Each row is a point on a landscape with many valleys, with its height.
A ball rolls from a point to the lowest of its 2 nearest points, and stops where none of them is lower. Distance is the straight distance between rows; heights are no part of it.
(367): [122  86 101 151 180  72 120  93 130 132 142 190  91 137 108  99 108  84
 106 146 110 142]  (h 44.6)
(1168): [127  98 119  99 114 166 109 151 166 117 140 153 139 173 120 196 130  73
 127 182 148 153]  (h 57.6)
(167): [143 145 121 129 152 115 100  96  50 126 205 148 181  92 140 114 144 108
 146 116 145 116]  (h 40.7)
(727): [152 128 137 178 123 148 159  86 126  88 153 114  85 160 106 128 141 151
 200 127  95  85]  (h 38.5)
(965): [158 116 156 145 152  78 142  99  69 147 160 135 138 119 107  87 127 138
 178 127 127 133]  (h 31.5)
(505): [109 150 121  83 134 108  96 144 119 136 153 126 146 118 146 104 133 185
  98  72 129 125]  (h 85.6)
(936): [135 131 137 160 119 170 123  91 106  94 135 106 122 170 114 143 162 133
 166 140 107  85]  (h 33.9)
(541): [116 156 125 138 135  83  88 118 107 138 199 182 102 125 152  71 118 178
 107  90 114 113]  (h 48.7)
(559): [171  90 104 110 156 167 143 171 163 125  75 129 111 114 146 178 113 103
 111 149 144 159]  (h 33.6)
(41): [151 118 156 152 135 104 189 126 128 133 116 111 107 122 131 102 121 111
 133 155  77 142]  (h 45.2)
(552): [118 156 124 153 108  77 122 131 123 150 139 180  92 140 172  55 129 173
  85 108 112 134]  (h 40.0)
(853): [134 146 138 114 101 128 116 164 134 118 151  79 120 155 152 163 142 226
 159 107 128 100]  (h 65.5)
(862): [123  87 110 116 156 101 131 154 178 112  80  66 108 129  97 176 110 118
 144 133 105 150]  (h 37.4)
(909): [134 100 172 126 100 110 163 145 118 165 121  75 124 134 120 110 155 185
 191 125 162  88]  (h 42.9)
(516): [138 151 100 140 137 115 127  47 113  97 136 175 146 121  85 144 149 105
 179  76 153  72]  (h 48.5)
(1083): [148 105 154 146 113  92 131 164 147 165  96 131  91 109 138 127 101 186
  93  96 173 205]  (h 27.2)
(701): [130 137  82  72 182 143  76 164 124 134 130 134 150  71 148 127 120 119
  87 109 166 113]  (h 32.4)
(458): [130 110 167 102 144 120 115 137 158 143 113 126 104  63 125 194 154 144
  93 104 158 195]  (h 57.4)
(929): [129 150 121 134 140  64  76  78 104 124 179 191 128 132  96 105 122 153
 132  94 124 108]  (h 47.2)
(562): [109 132 134 132 138 176 127 151 200 108 103 102 132 144 119 163 109  39
 167 162 108 147]  (h 63.7)
(1046): [ 66 142 174 150  72 139 115  92 161 126  95 107 131 154  91 155  97  97
 154 153 108 132]  (h 27.1)
(532): [ 98 109 158 147  98 136 158 125 103 115 165  85 171 173  84 141 143  96
 222 140 136 132]  (h 61.5)
(385): [ 87 110 179 151  86  78 142 135 147 149 112  77 107 145 129 151  97 149
 170 166 127 134]  (h 54.4)
(736): [ 94 166 138 119 118 169 127  96 137 138  87 156 179 129  79 114 137  65
 119 133 103  98]  (h 76.0)
(8): [147 103 150 120  81 158 121 171 118 148 166 141 127 114 208 118  89 136
  69 176 175 158]  (h 63.9)
(144): [146 127  76 114 165 125  97 156 147 141 123 143 109 102 158  46 164 168
  91  64 115 170]  (h 76.1)
(791): [ 70 140 114 155 116 126 124  85 122 102 119  81 152 147  65 154 123  71
 201 106 134 103]  (h 39.9)
(565): [137 135  76  98 218 132  78 143  88 116 145 152 161  76 160 100 145  98
 112 113 162 110]  (h 24.4)
(1095): [143 154 187 152  68 157 144 136 129 152 112 110 134 132 158 140 126 166
 137 152 136 114]  (h 55.9)
(1154): [146 113 108 127 106 148 126 170 109 110 155 127 119 101 214  89  92 161
  56 135 155 147]  (h 66.7)
(732): [128 116 102 113 182  87  99 123 123 149 146 152 107 113 128  31 164 169
 120  77 140 177]  (h 79.9)
(959): [128 158 150 105  97 160 110 123  94 126 193 145 161 134 156 115 142 104
 108 167 107 104]  (h 49.2)
(603): [129 159 109 115 153 161 135 112 134 137  85 171 148 100 125 109 147  90
  98 140  95  83]  (h 79.1)
(763): [153 107 113 165 134  78 163 165 135 158 101  98  90 144 136  98 131 180
 132 114  99 172]  (h 24.9)
(1126): [102  83  74 121 193 149 138 138 136 148  96 163 131 101 130  92 101  64
  91 148 155 146]  (h 44.5)
(521): [132 161 107 139 116 125 122  85  95  78 169 149 137 140 105 155 161 146
 172  79 137  60]  (h 52.7)
(822): [ 78 157 124 109 129 153 109 104 156 130  65 138 145 125  68 164 124  81
 136 128 123  93]  (h 72.8)
(706): [107 111 130 124 115 157 123 151 211 109 122 154 130 169 115 173  91  43
 128 166 124 169]  (h 61.1)
(558): [123 145 114 116 138 115 106 159  97  85 193 160 114 143 196 124 108 155
  80 131  91  96]  (h 79.3)
(1139): [168 146 131 133 101 168 129 154 114  95 151 106 127 145 194 150 130 159
 114 173  95 120]  (h 72.1)
(553): [108 100 168 142 105  62 141 153 131 169 104  78 112 152 131 121 129 188
 165 121 126 116]  (h 49.3)
(443): [165 155 137 135  82 116 120 184 149 110 127 107 105 148 180 162 123 212
 111 115 125 143]  (h 69.1)
(1205): [107 139 190 174  81 148 179 144 164 139  99  46 114 137 129 103 107 116
 195 144 125 121]  (h 51.6)
(160): [164 111 132 175 163 122 157 108 127  90 146 103  99 140  97 128 137 111
 194 163  70 123]  (h 42.6)
(1247): [159 112 141 132 153 108 140 115  96 143 158 113 112 131 114 106 168 169
 163  97 114 109]  (h 25.7)
(241): [134 168 132 116 129 157 123 105  82 113 187 137 179  99 133 112 141 113
 121 117 119  75]  (h 44.9)
(984): [135 135  79 128 182 131 109 131 139 102 136 168  99  87 195  35 139 145
  69  81 115 138]  (h 72.4)
(715): [118 158 120  86 181 119  80 126  91 119 157 131 145  80 140  57 141 154
 100  64 142 119]  (h 88.8)
(15): [137 100 112 133 136  95 119 167 180 119  83  75  95 154  98 177 133 183
 145  87 104 158]  (h 41.8)
(765): [141 132 151  82 143 171 116 124 109 159 112 126 174  77 118  77 129  92
 100 116 137 152]  (h 27.9)
(777): [ 98 136 109 113 118 101  93 129 166 117  92 104 117 164  84 190 143 180
 149  81 112 128]  (h 47.5)
(437): [135  95 128 156  90 124 181 146 129 150 100 133 103 158 158 113  89 116
  77 172 120 172]  (h 47.0)
(325): [164 132 165 152  87 140 159 151 157 119  68 107 122 107 132 156 111 127
 125 146 135 176]  (h 42.5)
(298): [ 99 136 132 126  95 113 143 131 132 120 146  96 122 158 115 139 161 211
 166  69 139  87]  (h 60.6)
(961): [111 142 122 119 115 125 138 103 108 149 126 170 120 147 149 116 116 116
  45 163 116 124]  (h 33.5)
(1259): [148  94  68 138 156 150 140 142 150 130  64 142 108 110 164 100  98 128
  39 109 155 151]  (h 29.2)
(576): [104 119 165 143  79 124 174 102 128 151 125  91 104 155 118 115 155 151
 191 135 162  67]  (h 32.8)
(946): [102 141 104  99 122 109 116 128 147 124 132 104 133 144  70 143 172 190
 161  53 124 109]  (h 54.5)
(958): [ 84 146 169 146  63 148 182  83  99 128 144 117 140 147  91  95 149 107
 196 124 153  92]  (h 19.7)
(956): [117 158 168 147  94 117 134  75  91 156 168 180 134 133 101 102 136 112
 135 151 118  92]  (h 20.5)
(105): [132 133  80 105 149 128 108 141 140 124 114 141 114 135 156 157 130 141
  79 136 125 107]  (h 33.2)
(1220): [ 84 138 194 141  73 114 131 142 170 133 139 106 127 152 101 158  83  89
 142 168 129 175]  (h 19.3)
(1027): [110 134 189 129 102 176  82 113 163 113 120 129 122 124  90 211 135 101
 147 136 142 154]  (h 65.8)
(757): [140 140 122 145 114  91 146 140 132 152 103 128  91 144 148  92 138 192
  87  95 113 143]  (h 31.4)
(801): [133  96  96 165 117 120 176 140 158 118 101 128 102 160 145 152 115  97
  85 167  83 142]  (h 50.8)
(620): [123 118 133 176  72  85 154 163 133 159  82 146 101 150 149 118  83 157
  71 161 157 153]  (h 41.6)
(874): [134 177 114 137 132 145 127  87 128  92 142 152 123 119 119 120 164 155
 125  86 104  56]  (h 55.5)
(1271): [172 118 102  97 190 168 113 135  89 116 150 138 150  92 162  76 152  92
 125 144 147 140]  (h 17.4)
(738): [118 150 153 182 108 136 198 126 163 119  95  74 102 130 120 101 114 114
 170 139  74 121]  (h 48.6)
(1002): [ 87 123 146 132 101  78 156 133 160 162 133 100 136 138 112 124  71  90
 122 174 114 176]  (h 25.8)
(22): [131 150 117 114 161 129 137 104 144 147  93 159 135  96 104  92 155 125
  94  80 101  95]  (h 82.5)
(528): [154 115  93 101 104 178 106 156 143  92 159 130 122 141 191 177 119 123
  93 174 129 117]  (h 74.3)
(1040): [160  99 111 138 133 129 138 154 140 137  82 135  98  91 154 114 105 159
  57  85 187 201]  (h 19.5)
(648): [115 120  95 108 106 126 108 142 114 107 183 139 115 152 196 155 101 150
  51 161 127 124]  (h 77.1)
(681): [ 84  98 116 139 143  73 153 112 110 138 155 125 124 163 106 132  97  88
 107 171 108 162]  (h 32.2)
(428): [145 136 123 107 151 135 133 122 102 136 142 133 129 116 151 103 131 134
  80 141 114 128]  (h 25.3)
(261): [140 110 108 131 172 131 131 156 118 111 122  86 179 144  99 162 156  58
 202 147 119 149]  (h 65.7)
(362): [161 124 125 128 148 120 155 157 126 140 117  84 109 136 128 100 163 202
 165  85  96 139]  (h 19.4)
(1279): [177 104 130 143 128 144 147 160 171 116  66 125  95  84 137 184 115 137
  89 123 147 178]  (h 38.2)
(551): [131 155 172 164  63 189 150 122 167 111  61 105 115 132 121 149 112 117
 134 139 117 148]  (h 46.0)
(1117): [181 132 143 131 151  92 105  69  63 142 179 162 156 101 113  76 119 137
 175 104 153 119]  (h 35.9)
(1103): [ 97 128 146 117  86 129 112 104  86 114 162  86 163 159 107 177 138 161
 177 151 155 108]  (h 62.8)
(1013): [149 104  80  84 189 174 131 184 138 145  82 140 141  99 136 157 126  90
 140 155 149 135]  (h 28.6)
(147): [105 106 168 139  79 108 144 130 114 127 143  77 136 169 104 149 124 131
 190 172 129 135]  (h 58.5)
(494): [110 114 147 161 117  75 154 114  98 166 140 147  88 165 139  92 122 140
 124 176 110 141]  (h 38.4)
(1047): [116  62  88 132 160 144 147 132 162 146  76 141 118  94 134 121  70  86
  63 125 169 172]  (h 37.6)
(354): [134 115 137 146 133 132 146 132 103 122 173 122 172 156 104 123 154  67
 194 147 107 150]  (h 63.8)
(377): [173 116 135  84 129 181 128 148 117 152 142 125 162  99 156  67 128  91
  96 147 145 170]  (h 23.5)
(638): [129 133 107 104 138 174 121 120  98 124 123 119 208 106  92 146 167  75
 176 102 151 101]  (h 28.7)
(1093): [134 143  99  86 169 172 101 148 127 138  88 131 172 104 108 170 152  98
 155 140 155  95]  (h 20.7)
(751): [118 142 122 106 147 137 135  95  75 147 131 138 200  97  94 112 157  84
 139  94 167 109]  (h 34.1)
(845): [103 160 174 138  91 165 169  93 110 139 147 154 168 146  99  91 141 110
 159 137 111 101]  (h 11.0)
(156): [133 120 185 105 110 129 106 130 153 140 120 112 138  99  99 192 140 132
 127 129 153 157]  (h 62.0)
(101): [ 89 136 144 120 114 189  83 113 167 104  83 127 130 128  73 184 116  74
 172 136 142 112]  (h 69.2)
(496): [104 112 107 134 166  64 114  95  86 135 165 155 120 149  98 122 135 111
 116 137 115 143]  (h 38.3)
(423): [100 131 161 130  94 101 138 115  84 181 152 145 150 142 127  94 122 126
 122 173 131 126]  (h 30.0)
(1118): [ 68 131 137 141  94 155 134  69 126  98 109  89 114 169  67 148 114 114
 172 114 117 101]  (h 34.8)
(637): [118 148 127  96 148 110  80 148  86 100 195 117 162 123 143 124 132 163
 123  73 131  86]  (h 82.9)
(1144): [159 129 186 131  65 151 138 163 135 153 136 139 122 108 176 149 119 142
 113 160 175 161]  (h 60.3)
(502): [127 128 125 107  90 158 112 137 120 125 176 139 154 186 144 155 134 102
 117 193 119 141]  (h 53.3)
(409): [124 116 107 175 110 126 159 141 192 105  63 104 105 138 127 163  85  99
 107 151  92 154]  (h 54.0)
(875): [119 162 156 121  77 181 135 114 144 120  99 110 143 138 137 138 131 150
 113 138 118 111]  (h 51.1)
(539): [128 103 169 158  84  74 145 157 147 154 101 127  84 123 150 165  99 159
 100 144 169 173]  (h 34.4)
(556): [115 119 100 111 156 139 123 162 157 124 108 111 158 127  95 188 116  44
 180 170 137 139]  (h 66.2)
(137): [125 144 133 104 138 127 103 165  95  64 193 116 139 130 166 145 126 162
 113 111  88  70]  (h 81.0)
(85): [197 105 148 163 171 108 174 112 131 129 155 113 106 117 106  80 122 111
 183 151  78 137]  (h 45.1)
(775): [132 107  67 122 206 121 112 104 113 140 125 202 103 108 125  88 123  82
 100 138 135 126]  (h 51.0)
(788): [166 135 105 129 167 140 122 156 116 102 154 135  95 103 214  64 126 164
  81 113 113 145]  (h 69.5)
(301): [176 145 135 136 124  71 104  82  96 126 183 185 132 116 113  81 111 181
 162  84 155  98]  (h 42.7)
(881): [ 91  89  96 124 126  95 130 112 114 153 129 149 103 153 150 102 102 142
  46 143 145 160]  (h 42.8)
(475): [153 166  82 124 175 140 111 128 148 105 132 176 116 114 155 141 152 137
 123 110  95  53]  (h 49.4)
(657): [141 157 132 120 177 123 117  91  94 147 142 155 140  89 114  58 145 137
 109  74 131 117]  (h 86.1)
(1090): [137 109 124 118 142 121 136 141 137 122 116  83 133 148 124 154 135 137
 138 144 111 146]  (h 33.3)
(717): [145 133 117 114 144 162 108 115 123 111 106 104 149 132 107 165 151 117
 144 145 120  98]  (h 28.1)
(369): [138 121 128  87 135 101 106 148 179 152  96 142 104  86 110 173 136 163
  74  64 161 178]  (h 51.4)
(65): [ 98 165  59 103 165 141 106 149 145 116 107 172 119 130 140 173 143 133
 116 152 127  65]  (h 41.7)
(98): [156 116 105  72 158 139  81 147 162 141  96 143 126  73 130 174 122 138
  83 112 173 146]  (h 42.4)
(927): [ 92 138 117 156 129 121 114  59  98  98 129 151 157 135  96 172 160  61
 197 100 123  83]  (h 44.3)

Where does a ball stop that starts at each point below?
(261): (845)
(853): (1093)
(1103): (845)
(736): (1271)
(984): (1093)
(738): (1093)
(556): (362)
